Each scene shows the same named points in several views. A view is turned or mirrored, shifted and resized as a whole, has a little noise and may leave points out.

Scene 1
View 1
Gumud: [ -8  22  22  23  32  12   6 -11 -58   6  25  10  -4  26 -14  -3 -22  -2
   3 -13  -8   2]
fato: [-13   8  13  10  22   1   2  -2 -40   2   8   2   1  18 -13 -10 -14   3
   6   1  -9  11]
vumuv: [  0   6  23 -13  33  -3  -3  -4 -14   3   2 -28 -10  20   2 -19  25   7
  -7  -6  -1  14]
rano: [ -4   8  13   4  30   4  17  -7 -22   3  -2 -31   2  17   1   1  22  -3
   6  -2  -5  14]
Kug: [ -1  14  31 -10  31   2  -5  -3 -30  -5  16 -14 -20  21 -12 -22   1  -2
  -2  -3 -13   7]
dar: [  6   2  32 -28  36  -9  -6   3  -3 -11  -6 -41 -24  11  -5 -29  34  -3
  -3   5 -15  16]
zop: [-27   4  -5  17   6   0  -3  -6 -41  16  11  16  20  29  -2  -6 -25  19
  -4  -3   9  15]
napi: [-11   2  17  -8  20  -7 -11   2 -26  -1   4  -4  -7  18 -11 -24  -5   7
  -2   4  -9  15]
zad: [-11 -10  19 -42  10 -21 -26  10   7  -9  -7 -25 -15  16  -2 -46  15  15
 -11  16  -8  24]
Katu: [-24   6   9 -27 -15  -1  -2   0 -16 -10  18 -20  -2  28  -1 -23 -17  -1
   3  21 -11  15]
zoku: [-15  -6  16 -30   3 -15 -11   9  -7 -17  -4 -21 -13  13 -11 -34  -2  -2
   4  25 -20  21]
kol: [ -9   2  25 -19  16 -10 -10   9 -22 -17   2 -11 -19  13 -20 -32  -9  -6
   5  19 -25  15]
Depe: [  3 -15  28 -18  45 -26 -21  19  -9 -17 -29 -12 -24  -7 -26 -41  18   1
   2  18 -27  23]
sanok: [-12   5  15 -13  14  -4  -5  -1 -20  -2   8 -15  -5  22  -4 -21   0   5
  -1   6  -7  15]
pera: [-21  -3   5   8  14 -10 -13   6 -36   3  -1  17   5  14 -17 -20 -23  13
   0   8  -6  18]
View 2
zoku: [  2 -20   3 -27  -5   8  14   5  31 -11  -3   1   0 -30   2  10  -4  -3
  -2  -6 -25  -6]
Kug: [  6  -8  -7  -9   7 -16  16  -1   8   0  -7  16   9   0  -1 -12  -3   8
 -21  15 -19   4]
sanok: [ 10  -8  -3 -17   5  -9   9   0  18  -1   4  10   0  -6  -4   2  -6 -13
 -14   5 -13   0]
Katu: [ 20  -9   8 -34   6   1  -2  -2  17  -5   5  14  -1 -25   2  11  14 -20
 -16  -8 -24  -9]
dar: [  3 -21   5 -21   6   3  28   1  33 -15   4   5  12 -10   0  -3 -40  23
 -11  26 -18   5]
Depe: [-25 -29 -13  -2 -18   4  37  13  40  -9 -15 -12   0 -15  -6   2 -31  19
  12   6 -20   2]
fato: [  4  -8 -10   0   4 -11   7  -6   8  14  -6  13  -1  14 -13   0   4 -15
 -19  -5  -9  -4]
zop: [ 12   7 -17   0   6 -27  -9  -2   3  18   6  12 -16  12 -14   7  16 -53
 -16 -11   1  -4]
rano: [ 13 -13   5  -9  16   2  10 -14  18   8   9  15   5  24 -15   4 -29  -3
 -28   7  -3  -3]
vumuv: [ 10  -9  -2 -13  12 -10  17  -1  23  -5  10  10   5   5  -5  -3 -33   0
 -17  24  -6   5]
napi: [  2  -7 -10  -9   0 -14  11   4  16   2  -3   7  -3  -5  -5   0  -3 -13
  -9   4 -14   1]
pera: [ -6  -5 -20   2  -8 -18   5   5  12  12  -7   3 -13   0 -12   6  13 -33
  -3 -13  -9  -3]
View 3
Katu: [-21  19  -3  14  -1 -26   8 -18  18  -8  11   9   5  -3   3   5   4   2
 -14 -12  -5   5]
Depe: [ -1  -8   3   3 -10 -10   9 -20  28 -28   2 -12 -19 -30  29  -7   5  -1
 -29 -36 -12  -9]
Kug: [-12   6   3   5 -13  -5   6  -7  11  -6   4   5  10 -13  22   3  -6  -5
 -12 -28  -4 -10]
vumuv: [-16  -1  11   5 -13  -3   9  -9  10 -10  14  -8   2 -10  22  17   5  -5
 -12 -31  -1  -6]
fato: [-18   7   7   8 -14   0  13 -16  16   1  -7   7   7  -9  21   1  -7 -10
 -13  -7  -4  -1]
dar: [ -8  -2  12   2 -10 -16   8  -7  13 -22  19 -10  -5 -17  23  10   5   3
 -18 -45  -3 -11]
pera: [-19   5  -5  12 -11   4  12 -27  25  -1 -10   3   0 -14  18  -2   1 -11
 -16   0 -11   6]
zad: [-13   3  -9  13  -2 -18   3 -21  23 -24  21 -13 -10 -19  12   9  19   4
 -19 -34 -11   0]
napi: [-16   5  -1   9 -10  -3   8 -18  18  -7   2   0   3 -14  19   3   2  -6
 -14 -17  -7  -2]
Gumud: [-20   9   7   5 -21  13  12  -9   8  13 -15  15  21  -7  25   0 -18 -16
  -6  -5  -3  -7]
rano: [-18   0  26   3 -14  -7  18  -9   9  -5   6  -3   0  -4  24  18  -3  -6
 -13 -19   5  -3]
kol: [ -8   9  -2   7  -6 -18   7 -16  22 -15   1   5  -2 -18  18  -8  -3   0
 -20 -24 -10  -6]
View 4
Depe: [-12  17  -3  -1  10   6 -20   6  25  29  25 -17  20  12 -20  31 -44   5
   0 -16  -3 -21]
zoku: [ -5  -8  13  -2   6  12 -31 -16 -11  21  10   1   9 -11   8  21 -31  13
   0 -18  -5  -4]
zop: [-32 -40   2  29  13  25   5   7 -25 -29 -15  16 -21  28  23   4  -5  25
 -11  12 -15   8]
dar: [-21 -10   7 -11   1  -1   5   2   7  36  23 -14  10 -20 -13  17 -26 -15
 -12 -31  12  -9]
Gumud: [-29 -21 -10  23   0  21  48  10 -28 -24 -16   6  -4   8  -7  13   2  29
 -21  35  -1   3]
sanok: [-22 -23   7   6   4  12   1  -2 -16   7   2   1  -4  -3   6  13 -17   7
 -10  -9  -2   0]
Katu: [ -7 -28  16   3   3  17 -20 -23 -35   8  -4  11  -3 -18  21  12 -16  17
  -3 -11  -6   7]
zad: [-17 -16  13  -4   4   1 -36  -9  -3  32  13 -12 -11  -4   4  17 -42 -11
   5 -35  -6 -11]
napi: [-21 -16   2  11   4  13   0   1 -13   3   0  -2  -5   6   0  16 -22  12
  -6  -1  -6  -5]
fato: [-23 -18  -1  16   7  20  16   5 -15 -12  -3   7   3  10   3  14  -8  23
 -15  13  -5   2]
rano: [-29 -30   5   5  11  18  25  12   0   2  15   9  13  -3   7   5   2   5
 -28 -15   8   7]
Kug: [-21 -13   0   5  -5   7  22  -1 -18  11  -1  -8  -1 -11 -12  17 -17   7
 -12   5   5  -6]
kol: [ -7   0   3   2   1  12 -11 -11 -13  15   5  -4  12  -9  -6  26 -28  19
  -1   0  -3  -8]
View 5
fato: [ -4 -10  -6   0   3 -15   6  16   2   3  -3   1   3 -15   6   5  -5   3
  -3  -3  -3   1]
zad: [-22 -15  29   9 -11 -25 -15   3 -21 -17  22   2  -2  15   2  11 -14 -21
   1  -8  11  -9]
Kug: [-10   2   7  -3  -5 -32   0   5  -3   5   3   4   7 -12  -3   5  -2  -4
   1 -10   4  -5]
napi: [-10 -13   2   1   0 -21   1  13  -3  -2   4   3   4  -4   8   8  -9  -7
  -1  -6   0  -2]
Katu: [-26  -9  18   4   5 -16   2  12  -4   0  26   8 -12   0  14   3  -4  -6
  -4  -6  -3  15]
kol: [ -8  -7  12   7  -3 -33  -1   1  -1  -6  11  10   4   2   5   1 -11  -9
   2   4  10   4]
Depe: [  6 -14  16  17 -14 -33 -13  -7 -11 -22   0   5  11  12  -6   5 -20 -14
   5  10  22 -15]
Gumud: [ -2  -2 -20 -11   7 -21  12  21  10  17 -12   2   9 -29   5   5   1   8
  -3 -11 -10   1]
rano: [ -5   2  15   5  -8  -5  -1   9 -12  -1  -1  -6  -7 -21 -12   1   2  12
  -3  -6  -1  -7]
pera: [ -6 -25 -10   2   5 -12   3  21   2  -5  -1   1   4  -2  17  11 -14  -6
  -4  -1  -3   0]
sanok: [-15  -8  11   2  -2 -17  -2  11  -8  -1  10   1  -2  -6   3   6  -5  -4
  -2  -8   0  -1]
zop: [-14 -24 -13  -5  10   1   6  33   0   5  -1  -6  -3 -13  19  13  -6   1
  -9 -13 -16   1]
zoku: [-16 -11  22  12  -3 -23  -4   2  -8 -12  21   8  -5   9   7   2 -12 -12
   0   3   9   6]
vumuv: [-11  -1  18   1 -12 -18  -8   7 -17  -3   4  -5   1 -12 -12   8  -1  -2
  -1 -14   3 -15]
dar: [ -9   5  31   9 -18 -29 -12  -6 -19  -9  10   1   1  -3 -18   3  -4  -6
   3  -6  14 -14]

In a view up to two points have been moved. Name them for each view, in the order of its rows, or write none.
view 1 => Gumud
view 2 => fato
view 3 => none
view 4 => rano
view 5 => napi

Scene 2
View 1
Gatup: [ 26  12  -6   3  12  20   1 -43 -20 -10  14  24 -12  19   8  13   8  19
  14 -40  -8  -2]
dadod: [  9   7 -23 -15  28  -4   8  -2 -26 -36 -19 -26   8  -3  -7   0  32  12
   3 -42  -4  -4]
lib: [ 17   1  -5  -7  30   7  -2  18  -9 -25  -8 -13 -15 -17  -8  -4  26  19
  -9 -13 -16  20]
dof: [ 24  10  -7   5   4  12 -15 -27  17   2  16  27  -9  -2  11  13  17  26
  14 -31  -8  12]
Lezi: [ 20  12 -12  -3  18   1  -3  17  -6 -37  -9  -3  -9  14   2 -12   5   0
  -5   1 -15  18]
Rus: [ 17  16 -21   2   1  -4 -13  -6  20 -21  -1  14   9  17  12  -2  10   2
  10 -18  -2  14]
bineg: [ 18   4  -7  -7  27   8   0  11 -13 -26  -7 -10 -15 -10  -5  -3  22  18
  -7 -16 -15  16]
dotem: [ 17  10 -16  -3  15   3  -2  -8  -9 -26  -5   0   1  12   4   0  16   6
   4 -28  -5   8]
kabur: [ 15  12 -22  -3   9 -12 -14  26  22 -34 -14  -5   7   8   6 -14  13  -3
   0  -1  -7  23]
filep: [ 25  16  -4  -6  14  16   1  -8 -12 -23   3   9 -27   7   2  -1  -2  26
   5   1 -33   3]
zoli: [  9   9 -25 -14  22 -11   1  22  -6 -42 -23 -29   7  -3  -6 -11  24   7
  -1 -16 -12   7]
Kuder: [ 21  21 -11 -11   2   7  -5 -15   8 -15   5   9 -20  -2   4   5   0  41
  19  -1 -39  -7]
basiz: [ 17  10 -17  -2  11  -3 -10   6  12 -24  -7   1   3   4   5  -4  17   7
   3 -17  -4  18]
rike: [  9  18 -34  -8   5 -16  -6  -3   6 -37 -16  -9  22  21   7  -5  15  -1
  13 -29  -1   0]
pur: [ 22  13 -10  -5  13  11   0 -17 -12 -21   3   8 -12   9   3   4   8  20
   8 -20 -18   1]
View 2
bineg: [ 11  -6 -15  11   7 -28  -9 -19  -7  -1  11   0  10  -1 -21  20   1  -8
  -4  -1  -5  -4]
rike: [ -6   4   2 -10   0  17  -1   0  15 -19   4  20  30  -5 -24  13   5 -20
  -1 -35  22   6]
kabur: [ -2   4  -5 -15  16  12 -15  -3   3 -10  14  21  12 -25 -31  12  22 -22
  -2 -12 -11  -1]
filep: [  5  -6  -2   3  16 -24   0 -13 -31  24 -13  -6   1 -16 -14  23 -20 -13
  -1 -18   2  -6]
dadod: [  7 -12 -10  10 -16 -22  -4 -17  16 -16  17   5  29  25 -19  15   1 -10
  -1 -19  23   8]
Gatup: [  5  10  -1  24  20 -16  18  -9 -19 -11 -26 -13  19 -12  -5  33 -41   6
  -8 -33  35  -5]
dof: [ 16  18 -11  21  21  -4  10  -8 -12 -12 -16  11  24 -40 -10  46 -37   4
  -6 -22   6 -16]
basiz: [  4   7  -8   1  14   2  -5  -6   2 -15   6  14  18 -20 -23  21   3 -11
  -4 -15   0  -4]
lib: [ 13  -7 -18  12   4 -30 -12 -21  -5  -1  17   3   9  -3 -23  21   6  -8
  -3   4 -13  -5]
Kuder: [ 11  -2  -2   0   6 -13   3  -7 -25  27 -18  14  15 -29 -12  35 -34 -17
   2 -29   1  -9]
pur: [  4  -2  -2   8  11 -16   5 -10 -16   4 -12  -2  14  -9 -13  25 -21  -8
  -3 -26  16  -4]
zoli: [  4 -12 -11  -7 -10 -10 -14 -13  13  -4  23  15  19  10 -28   9  19 -22
   1 -11   1   6]
Rus: [ -1  14  -1  -3  20  16   1   0  -1 -17  -6  16  20 -31 -21  24  -5 -12
  -5 -28   8  -4]
View 3
rike: [  5  -2  18   7  18 -13  15   1  20 -10   5   7   0  10  -3  10   4  12
  -1   3  -8  -8]
bineg: [ -5   3  -4  -1   5  15   9  -3  -9  -9   5 -10  -8  -2  -8   1  -2  -5
  -9 -17  -8 -15]
Lezi: [-13   2   0  -1   4   8  14  13  -1   1   5   3   2   6 -11  -5  -4   6
  -5 -11 -11 -19]
dotem: [-2  0  9 -1  6  2  9  1  7 -9  1 -2 -7  1 -5  8 -5  1 -7  1  2 -7]
zoli: [  8   2   0   5  19   1  14  -3  -2 -14   4  -1   1   7  -6   4   8  12
  -1 -24 -18 -21]
kabur: [ -9  -8  11   7  12  -7  21   3   7   4  17   5   9  10 -13  -8   2   7
  -2  -4 -24 -15]
Gatup: [-10   5  12  -5  -7  11   3   3  15 -10  -3  -6 -21  -5  -1  19 -15 -17
 -15  20  24   3]
pur: [-12   6   4  -1  -1  13   9   5  11  -7   2  -3 -13   3  -3  14  -7 -11
 -13   2   5  -9]
Rus: [-11  -7  17   5   6  -5  17   1  18   2  14   2  -2   6 -10   3  -4  -4
  -7  12  -7  -4]
dadod: [ 17   5   3   0  16   1   6  -8  -1 -25  -6  -6 -10  -1   1  16   5  10
  -2 -18  -1 -12]
lib: [ -4   0  -6  -1   6  16  10  -7 -14  -9   8 -12  -7  -3 -10  -1   1  -7
  -9 -22 -12 -17]
dof: [-15  -6  15   3  -3   8  12 -12  15  -1  16 -11 -17  -4  -9  10  -8 -29
 -19  19   3   5]
View 4
Gatup: [-23 -17 -19 -14  -5 -22   2  -9  12   4   5 -11  -3 -15 -18  20  -1  -8
   2   6 -12  -4]
kabur: [  6  14  -8  -3 -10  15  -7  20 -12  10  22  14  -5  21  -2   0 -15  18
  -9 -25  -6   4]
Kuder: [-22   0  -3 -28  -3 -13 -11  13  11  10  10  -7  -8   1  -1  22   4  -5
  14 -29 -14  20]
filep: [-17   7  -8 -16  -3 -15  -2  11   8  20  20  -4  -5 -13  -5  25 -11  -1
   8 -24 -17   6]
Lezi: [  1  18 -10  -1  -6  -1  -3  17  -7  17  28   5  -3   2  -3  11 -20  11
  -5 -26 -17  -4]
dotem: [ -6  -1 -12  -9  -7  -5  -2   5  -6   2  16  -6  -2   0 -14   7  -9   9
  -9 -11 -16  -7]
basiz: [ -2   1  -9 -11  -9   9  -3  11  -7   6  16   5  -5   9 -11   3  -9  15
  -7 -18  -6   1]
dof: [-22 -21 -13 -25  -9   2   3  -2  12   8   0   4 -11  -5 -17  12   2   2
   6  -4   6  13]
rike: [  4   2 -11  -4  -9  -1 -13   8 -15 -11  13  -6   1  29  -8  -3  -2  11
 -15  -9 -18  -6]
Rus: [ -5  -2 -15  -5  -9   4  -6   7  -1   3  10   9  -5  20  -7   4  -5   5
  -4  -6  -1   4]
bineg: [ -4   6  -2 -21  -7   2   2  13  -9  14  24  -6  -6 -17 -16  11 -15  19
  -5 -32 -19  -5]
zoli: [  9  14   1 -15  -8   4 -10  19 -23  -1  26 -11  -2   8 -10   0 -12  25
 -15 -36 -27  -8]
pur: [-14  -2 -11 -15  -5 -14  -3   5   4   8  13  -8  -4  -6 -11  17  -6   1
   1 -14 -17   1]
lib: [ -2   7   1 -24  -8   8   2  16 -11  15  26  -4  -7 -18 -17  10 -17  24
  -6 -38 -18  -3]
View 5
zoli: [-12 -15  13  -7   3  20  -3  -7 -13  17   7  22   2  -5  -6 -49   6 -14
 -17  -3 -29  17]
dadod: [ -5 -16  -8 -21  -2  19 -10 -20 -26   9   5  -6 -23  -1   7 -57  16  -1
 -17  -1 -15  17]
bineg: [  6 -12  -8   0  12  13  13  -1  -5  13   3  20 -30 -11  -9 -23  18 -24
 -16  -3  -5   8]
dof: [ 17 -24 -20  -4  -4   1   2 -11  -9 -13 -14   8 -26 -30 -34  28  14  26
  -8   5  37 -10]
filep: [ 33   7 -26   8   4  16  27  19  -2   8   2  14 -24 -29 -18   2  -9  -3
 -16  11   5  12]
rike: [-10 -23   9 -21  -5  19 -20 -13 -11  -8  -2   4  20 -10 -12 -25  -9  27
 -15  15 -16  13]
dotem: [  5 -16 -10 -17   6  15  -2  -7  -4  -7   0   1 -11 -11  -8 -13   5   6
 -18  12  -1  12]
Rus: [ -2 -24   4 -11   2  10  -7  -5   3 -14  -8  14  13 -20 -26  11  -3  22
 -13  16   4   4]
Kuder: [ 33   2 -23  15 -18  14  20  14 -21  14  -4  21 -18 -40 -34   1 -15  20
 -11   2  13   3]
kabur: [-15 -25  24   0  11  14  -2   0   9   3  -1  37  23 -12 -24  -7   0  -6
 -16   7 -21   8]
Gatup: [ 32  -8 -44 -21   1  12   4  -5  -9 -22  -5 -22 -37 -21  -9  11   4  28
 -16  21  29   8]
Lezi: [  4  -7   1  -2  18  18  12  12  14   4   5  23   4 -11 -11 -12  -3 -17
 -20  12 -20  17]
basiz: [ -6 -25   8  -4   3  10  -3  -6  -1  -1  -4  24   4 -17 -24  -2   5   6
 -13   5  -3   3]

In a view up to two points have been moved. Name them for each view, in the order of its rows, or write none.
view 1 => none
view 2 => Kuder
view 3 => kabur
view 4 => filep
view 5 => basiz

Scene 3
View 1
ludi: [ 25  -6 -13 -16   9   9   0 -13 -14  24 -34   1  -8  -1   1 -10  -5 -19
   2 -15  18  -6]
tez: [ 10  -5 -21 -16  14   4 -17 -17 -15  42 -31  -1  27  -2  14   3  17 -17
  -8  -9   2   3]
dul: [ 18  -9   4   8   0 -21 -32 -19  -4  18  13 -12  26   8   1  24   7  -8
  11  -6  -5   7]
Gagog: [ 17  -8 -15  -6   7  -3  -7   1 -12  28 -25  10 -16  -2  -4 -10 -12 -11
   8 -17  29  -4]
tova: [ 14 -12  -6  -5  -9  -6 -11   0  -5  20  -8  11  -8   4  -7  -6  -7  -4
   7  -7  13  -4]
kevip: [ 32 -17   9  -7 -22  10  -8  -5 -17  16 -20  -2  -8   1  -3 -14 -12 -21
  -6  -6   6  -4]
popot: [ 19  -5  -9 -14   6   3 -14 -23 -10  26 -20  -7  22   5   8   6  11 -16
  -2  -6  -3   0]
lut: [ 21  -7  -6 -25  -6  15   1 -21  -4  15 -26   1   5  11   0  -8   7 -10
  -3  -1  -5 -10]
Penof: [ 25  -7  -8 -17   1  12  -6 -16 -16  26 -33  -5   6   1   5  -8   2 -21
  -6  -9   5  -4]
taret: [  6 -14  -9  -7 -11  -4 -19  -2  -8  31  -9  11  14   6   2  -3   9  -4
  -5   0  -1  -1]
Ripu: [ 21  -9  -7 -11  -2   4  -7 -10 -10  22 -21   3  -2   3  -1  -6  -2 -13
   2  -8  10  -5]
kuz: [ 28 -15  25  -1 -31  -5 -20 -25   1  -3  16 -14  19  18  -5  13   4  -8
   3   8 -25  -1]
boti: [ 21  -7   2  -7  -6  -6 -10 -15   1   8  -1  -2  -1  12  -7   5  -3  -4
  12  -5   2  -5]
Gif: [ 17 -18  11   3 -27 -10 -18  -4  -1   9  10   6   1  12 -10   1  -4  -1
   5   1  -3  -2]
View 2
Penof: [ -5   7  13 -12  29  12 -17  18  -4  -3   3  10  12 -27 -18 -18   2  -3
  -8   8  27 -11]
kevip: [-11   0  23 -32  16  12 -23   9   2 -13  -7  19  -6 -11 -19 -11 -21  11
 -16  -9  23 -26]
dul: [ -9  16  46   7   3  16  -5  -6 -25 -16  16  46  45   2  -5   0  -7   0
 -31  25  10  17]
taret: [  3  -9  28  -7  13  20 -29  14  -6  -1  17  28  27   0  -2 -10  -3  11
 -15  16  23 -12]
Gagog: [-16  -7   5 -22  36   0 -34  20   9  10   9  26   8 -18  -2  -1  -9  15
 -11  -1  35  18]
tez: [  6   9   7  12  33  18 -21  23 -17   3  14  15  36 -23  -6 -26  14 -11
  -7  23  29  -6]
kuz: [ -5   9  73 -13 -19  27   6 -14 -17 -33   9  33  25   6 -22   3 -13  10
 -31  18   2 -19]
boti: [-11  -2  46 -18   7  13 -10   4   1  -9  14  29  17 -10 -12   8  -5  16
 -20  11  18   9]
tova: [ -9 -12  27 -22  16   9 -29  12   5   1  13  31  15  -4  -2   3 -12  20
 -17   5  26   4]
lut: [  1  -5  34 -16  17  19 -11  17   4  -5  11   3   9 -25 -21  -9   9   9
  -5  14  25 -16]
Ripu: [ -7  -2  21 -17  24  11 -21  15   2  -2   9  19  11 -18 -11  -6  -3   8
 -12   7  26  -2]
View 3
lut: [ 27  -2   6  23  -2 -18 -13   8   3  -5 -14  10  -8   6 -16  16 -19  11
  15 -10 -10  -7]
tova: [ 29  -5  19   3  -7 -44 -16  32  -7  -6 -21  18  14  -2  -2  11 -17   0
  20  14  -6  -5]
dul: [ 28  19  55   3 -22 -46 -25   5  14  12   0   5   5 -32  14  17 -45   7
  16  22  -4 -21]
popot: [ 30  19  15  20  -7 -32  -9  -2  13   4 -10   8 -12 -16   2  24 -26   9
   4  -1  -6 -10]
boti: [ 26  -2  35   9 -16 -34 -21  17   0   0  -9   8   7   0  -6   3 -28   1
  25  13  -9 -13]
tez: [ 34  29   1  20   5 -38   3  -2  15   3 -21  15 -17 -22  12  35 -21   7
  -4  -4  -2  -5]
ludi: [ 30  13 -11  20  -9 -39  -1  15  -5  -7 -14  12  -1  10  -6   9  -7  -6
   4   3 -13   4]
Penof: [ 29  14  -9  21  -9 -33  -7   8   2  -4  -9  12  -6  -4 -10  20 -16   9
   0  -5 -12  -1]
Ripu: [ 29   5   5  15  -9 -38 -11  18  -3  -4 -14  14   3   1  -6  14 -16   3
  10   3  -9  -3]
taret: [ 31   1  22   5   4 -39 -15  23   5  -1 -25  20   4 -21   4  32 -25  15
  15   3   1 -10]
Gif: [ 25 -15  40  -2 -12 -36 -34  32  -2  -1 -11  16  18 -13  -9  16 -34  17
  26  10  -5 -16]
kevip: [ 23  -4  -6   7 -21 -40 -26  30 -11  -7   1  18  13  -1 -23  14 -19  18
   7   0 -14  -3]
Gagog: [ 31   9  -3  10  -7 -53  -2  33 -12  -9 -24  19  13   8   3   7  -3 -14
  10  15  -8   6]
View 4
Gif: [ 12  -4   3  13   8  11   5   5 -27  -1 -17 -12  19  -7   8   1 -12  13
   0  15   5   0]
kuz: [ 12  -8  14   9  11  21  14  -2 -16  -4 -33   1  26 -13  -7  -3 -16  -4
   2  19   0 -11]
popot: [ -7 -21  -6  15  -2   5   6   6   8   0  -8   5   7   3   3   3   4   1
  14   8  15 -14]
boti: [  6 -12   4  15  -4   5   9  -3 -14   3 -21 -12  23  -4  14  -6  -7   9
   7  12  10  -5]
dul: [ 12 -15   2  16   5  21  10  20  -7   6 -20   5  15  -2  12  -5 -16  -7
  16  25  19  -7]
Ripu: [ -1 -17  -6  18  -4  -7   0  -2  -4   0  -4  -9   7   0  10   1   7  14
  10   6  11  -6]
ludi: [ -3 -23  -9  23 -10 -17  -2  -7   4   1   1 -12   3   2  13  -1  15  15
  14   4  13  -6]
taret: [ -5  -9 -10  12   6  11   3  15 -12  -2  -2  -3   7   4   7  10  -1  13
   4   8  14  -6]
Gagog: [  4 -18 -12  24  -9 -16  -7   3  -9   5   5 -19   2   3  24   0  10  24
  13   7  16   3]
tova: [  4 -10  -7  17  -1  -2   0   3 -18   3  -5 -16  11   0  17   2   0  20
   6   9  12   1]
kevip: [ 11 -14  -1  21   6 -12  -4 -10 -10  -6  -4 -11   4 -11  -1   4   8  15
   4   9  -1  -3]
Penof: [ -6 -22  -8  19  -2 -10   0  -4   7  -3  -1  -2   3   0   1   4  13   9
  12   5  10 -11]
View 5
lut: [  9  -2   8  -2   3  -8 -23  21  -7 -16 -12  -5 -11  14  -7  -9   8   1
  14 -15  -7  18]
ludi: [ 15  -7  -4  -1  -5  -6  -7  17  -9  -8  -5  17 -20   8  -3  -7  10  11
   5  -3 -16   8]
boti: [ 21  -9   6 -12   0  -1 -28  -4  -1 -28  -8  -6 -14  -4  -6 -23  19  -9
   1 -10   3  12]
Penof: [ 11   2   3  -2   1  -7 -18  23  -9  -7  -4  11 -16   7 -13 -11  13  13
  17  -8 -12   5]
tova: [ 24 -15  -4  -7  -3  12 -18  -5   4 -17  -2  -1 -20   6 -15 -22  22  -2
  -2  -7  -9  19]
popot: [ 15   5   5  -4   9  -3 -28  15 -22 -13  -5  -3 -17  -6 -13 -15  20  15
  24 -12  -1   5]
dul: [ 27   3   7 -16  10   8 -43 -14 -15 -30   0 -13 -20 -29 -18 -33  37   5
  19 -11  16  -3]
kuz: [ 15   4  25 -21  10  -5 -57  -9  17 -41  -8 -20  -4 -10 -24 -37  27 -25
  19 -24  21   6]
tez: [ 16   7  -3   2  10   5 -22  23 -33  -2  -2  -3 -23  -1 -18  -9  21  31
  30  -9  -9   6]
Gif: [ 23 -11   7 -14   1  12 -36 -12  16 -28  -3 -13 -15   1 -25 -33  27 -16
   4 -15   3  16]
taret: [ 21  -4  -1  -4   7  17 -29   4  -8 -11  -2 -14 -20   6 -28 -21  27  10
  18 -12  -5  19]
kevip: [ 12  -5   5  -9  -6  -2 -22  12  21 -12  -1  18 -13  13 -25 -20  15  -7
   9 -10 -14   5]

In a view up to two points have been moved. Name them for each view, in the order of its rows, or write none.
view 1 => none
view 2 => kevip, taret
view 3 => Gif
view 4 => boti
view 5 => kuz
